Each row is a point on a tangle of strands that fork, close into loops and nearly touch. The rows are in no order.
In the rows, 128 means zero.
Two points are linked if the straight distance between their rows is under 96.4. Some points are linked to none.
Dalur: [113 166  76 140 137  95 119 151 202 125  93 107 108 149 164 160 135 107
 110 117]
Dak: [ 68  98 162 120 145 151 110 106 138 158  77 125  74 138 133 103 154 162
 142 144]
gumin: [157 194  87 173 141 138 138 148 121 166 106 149 117 119 102 106 111  70
 131 108]
Pivut: [114 133 129 170 103  50 182 136 155 125 148 119 105  76 143 159 105 107
 100 166]
zela: [ 83 110  97 107 110 132 116 107 155 144 145 125 150 134 140 129 112 181
 113 133]
nanen: [123  78 184 111  97 116 105  70 177 110 148 141 164 136 169 117 151 208
 151 154]
bop: [136  73 192  88 156 222  90 130  74 119  87 111 106 158  96 112 143 143
 102 120]
Kalo: [112 139 100 145 117  40 170 174 201 103 139 117 108 111 171 192 125  77
  78 149]
Rima: [137 107 127 102 128 155 108  72  37 199 154 119 143 161  79 104 146 146
 112  98]
gosak: [ 94 135  98 102 117  91 159 133 178 173 176 162 145 115 161 137 117 144
 138 117]
mul: [107 136 104 155 109 133 137  89  60 201 128 123 111 128  87 117 126 124
 108 106]
Rezov: [138 145  82 178 112 117  87 110 143  98  95  91 144 127  97 153 104 108
  85 134]
sogik: [120 136 145 154 140  91 174 133 158 138 131 151 106  82 153  94 112 128
 155 172]
duz: [150 137 154 168 140  90 104 102 200  64 113 118 146 112 139 115 109 148
 118 171]
Lidab: [ 97 102 155 138 140 183 124 114  93 144  67 118  76 136 104  91 140 146
 132 146]
puna: [122 151 115 147 141 147 136 134 210 126 129 150 156 103 142  74  95 141
 142 156]
kug: [129 129 160 131 168  96 157 156 183  81 123 141 113 107 161 103 127 136
 152 159]
libuf: [147 134 164 134 172 172  86 132 126 119  69 129 105 154 114  91 149 123
 144 120]
kuga: [138 152  80 122 105 154 108 118  96 141 146 118 162 137  81 142  94 103
 108 100]
Luga: [156 111 162 113 154 200 116 126  40 128  92 103 112 145  96  93 155 131
 124 108]
rupas: [ 76 112 109 128 119 165 141 127 132 101 104 108 109 119 114 116  90 155
 114 160]
Fef: [108 135  56  94  99 147 106 126 122 152 150 106 156 156 106 173  97 120
  86 102]
vunir: [ 55  76 156  99 132 162 133 106 146 152 111 146  93 138 141  87 149 184
 150 154]
tigu: [159 142 143 151 134 104 130 127  28 174 123 110  84 140 118 143 190 133
 111  77]
til: [111 135 126 163 115  56 186 128 182 154 155 149 115  71 158 122  97 122
 119 175]
folis: [154 118 170 110 131 139 149 129 100 113 152 163 150 121 135  88 131 131
 192 140]
res: [103 104 109  72 133 174 128 106  82 149 162 122 158 151 100 114 119 163
 136  98]
kem: [163 138 173 123 155 140 159 121  57 146 136 152 116 134 137  85 165 130
 190 116]
dol: [140 147 103  91 151 144 130 180 110 109 123 116 120 151 136 148 136 102
 132  97]
gaf: [117  81 175 120 101  99 130  89 144 112 137 139 131 124 160 120 132 193
 162 168]
Vum: [155 129 131 132 139 174  90 115 159  78 112 134 168 124 120  88 102 131
 139 141]
Kuv: [ 94 146  80 134 126 120 105 100 115 200 127 120 117 153 100 137 131 118
 105 107]
giz: [174 156 141 149 145 106  83 126 114 101 103  98 112 147 122 148 150 124
 127 107]
zor: [119 117 112 113 124 124 137  98  33 202 166 121 116 146  92 141 151 131
 107  94]
diz: [139 131 114 143  78  83 132 105 107 158 190 161 175  91 118 152 109  97
 121 121]
leki: [150 186  83 178 112 101 140 153 139 168 125 141 130 112 120 171 140  21
  84 100]
Gofov: [120  95 186  96 152 197 150 167  99 111 105 162 103 126 131  72 152 129
 167 138]
pul: [ 91 134  88 134 117 117 144 146 137  90 105  91 113 128 118 156 100 126
 103 148]
fopu: [148 118 183 113 170 167 143 143  65 137 107 143  85 136 135  82 168 136
 181 121]
nis: [128  79 206 132 124 161 154 108 144  71 112 156 146 112 143  83 137 154
 172 188]
rufa: [129 131  92  97 121 160 140 142  80 128 156 125 156 132 109 123  94 132
 136 112]
kesa: [141 115 127 139  68 112 129  73  98 146 180 151 186 100 107 129  96 130
 134 140]
gug: [195 147 145 170 129 109 142 120  34 165 140 137 104 117 114 107 164 112
 139  99]
zagod: [105 162  77 113 134 101 174 175 129 156 143 136 110 125 150 167 133  84
 133 111]
gozen: [ 79 138  57 115 100 127 110 111 136 192 149 123 145 149 109 159 114 131
  91  98]
kaber: [105  76 151  61 142 221  82 119 125 132 118 104 152 165 106 131 124 171
 108 109]
mefe: [153 170 116 182 143 130 146 107 123 176 102 155 101  96 112  84 115  88
 147 117]
papom: [110 150  97 127 127  85  97 130 152 144 119 101 103 153 140 180 143 119
 101 105]
zapok: [171 164 118 188 117 102 122 116 134 121 125 154 150  90 108 115  91  88
 123 141]
sizos: [ 94 122  80 112 117 131 122 163 187  77 119  86 129 155 147 174 110 151
  98 132]
soz: [104 145  83 119  94  81  88 136 180 158 156 117 147 150 141 208 126 116
  85  95]
naz: [103  66 137  63 126 208 107 105 120 135 153 131 178 156 121 113 122 179
 144 112]
tegi: [104 150  99 149 128  76 173 153 132 167 125 127  76 114 146 154 137 104
 123 123]
lib: [106  91 123 113  83 123 154  83 110 131 183 151 175 113 126 115 101 170
 140 155]
regos: [164 155 119 167 146 150 109 134 152  50 100 116 148 118 104 111  95 100
 127 146]
Biga: [141  91 140  84 120 153 103  73  68 167 165 122 168 159  97 114 128 158
 136 102]
zibi: [153 123 147 129 104 142  98  87 167 110 146 152 187 125 132  99 102 162
 149 134]
Pofib: [150 150 148 131 182 115 145 176 163  63 101 122 106 124 152 116 132 107
 160 140]
Mupu: [115  57 172 106  90 169 124  75 170 115 154 153 189 144 151  95 139 207
 150 147]
Diso: [137 120 156  82 160 168 102 134 137 149 130 149 144 152 139  93 143 155
 171 116]
Ril: [152 137  90 124 100 102 141 149  35 154 158 100 117 136 111 203 163  84
  86  67]
dede: [126 152 125 161 152 142 116 116 154 158  88 140 100 113 127  82 124 118
 151 143]
metok: [127 159 100 153 117  57 184 173 200 157 139 139 110  90 162 175 121  38
  83 134]
moti: [141 181  93 155 120  78 176 178 160 140 125 131 114  99 137 165 122  30
  93 122]
leb: [144 149 118 110 164 108 135 185 138  80 120  98  97 144 152 163 141 113
 137 116]
kan: [130 124 111 104 128 156  80 145 177  58 115  79 150 155 142 162 109 163
 107 121]
barod: [124 144  86 174 103  94 137 123 156  97 115 107 129 108 108 163  99 104
  88 154]
sas: [141 108 154 131 123 121 111  88  70 118 121 109 108 137 110 134 152 151
 127 131]
zek: [117 146  99 138  85  90 153 147  99 156 181 143 154  98 121 185 124  62
 102 111]
meso: [137 119 155 133 135 100 133 137 217  81 137 142 142 110 177 113 112 171
 133 168]
ruvuf: [142 143  97 132  87 101 136 151  55 153 174 126 143 118 100 186 127  71
  88  94]
Zuf: [154 141 150 166 125 109 101  88  96 128  99 114 106 128 107 133 143 132
 115 130]
Damab: [148 144 135  69 169 164 112 177 120 119 130 132 128 161 143 121 138 125
 170  87]
derup: [ 62  98 128  98 121 163 154 115 164 169 143 163 134 127 156  79 127 192
 155 141]
govul: [131  95 160  98 138 127  85 120  93 105 120  85  98 160 129 169 152 166
 124 128]
Baget: [126 161  83  84 153 111 167 199 114 131 150 136 119 136 139 147 128  98
 148  91]
timo: [105 137 120 144 133  66 192 165 120 122 127 123  75  92 145 157 130 111
 130 156]
keva: [119 102 132  90 138 197  69 138 143  90 103  82 145 162 111 144 120 151
 104 120]
voz: [ 83  66 141 100  90 158 147  76 130 119 163 147 168 129 126 102 117 199
 140 158]
vakeg: [160 141 160 156 137  66  96 123 182  77 116 111 141 127 154 150 134 130
 119 154]
Limun: [114 145  87 107  98  79 131 152 178 165 179 150 162 120 152 177 119 112
 107  94]
nuf: [ 92 104 144 122 144 189 138 148 128  93  82 113  86 122 122 108 121 143
 131 157]
tazu: [116 120 141 100 156 136 108 158 138  79  99  87  92 158 138 156 152 141
 126 134]
dem: [156 185  84 176 107 110 132 133 124 173 138 146 140 108  99 146 115  54
 116  90]
Zuk: [184 164 119 190 141 105 135 135 116  67 118 120 143  96 113 118  99  75
 110 144]
vok: [125  64 181  99 150 225 114 158  98  96  93 142 117 147 110 104 149 140
 136 141]
keki: [163 150 140 151 119  97 113 108 156 117 143 150 171 109 128 109 109 115
 142 144]
bek: [141 151 132 165 142  33 145 163 170 103 109 117  95 121 158 176 154  78
  95 144]
rafu: [181 142 159 135 147  78  90 129 145  83 123 108 125 146 142 153 150 130
 142 126]
saz: [138 137 165 151 160 173  92 126 176 117  76 153 114 123 132  62 135 132
 156 148]
Guge: [ 71 125 103 109 123 112 157 131 188 180 154 157 127 118 165  88 129 184
 155 124]
dud: [164 140 125 126 133 121 132 148  34 140 140  97 109 149 114 156 156 115
 112  78]
miniz: [175 147 162 142 157 183 100 125  66 118  90 123 115 143 102  90 149 116
 144 103]
vav: [150  97 200 117 140 150 144 113 154 101 133 178 161 121 159  79 145 159
 185 159]
Tik: [115  74 181 131 107 144 140  85 109  96 123 146 126 107 126  99 127 161
 161 179]

How many points has the smallest loop of links through each point below? Write none if it is on no loop.
govul: 12
til: 11
zibi: 6
kuga: 10
lib: none
Guge: none

A tip is a point with one link. Name the tips that can be reached along the links from each point below, in the order of the rows.
Zuf: Diso
gaf: gug, bek
sizos: Dalur, Rezov

A fork is a point with three links, a tip a point with one. Leave the first point through the second and follow the links. Name the first fork or tip that comes.
Luga, miniz: bek
kuga, Fef: res
folis, vav: gug
soz, Limun: pul
dol, Baget: kug
vunir, derup: Dalur
sogik, til: dol
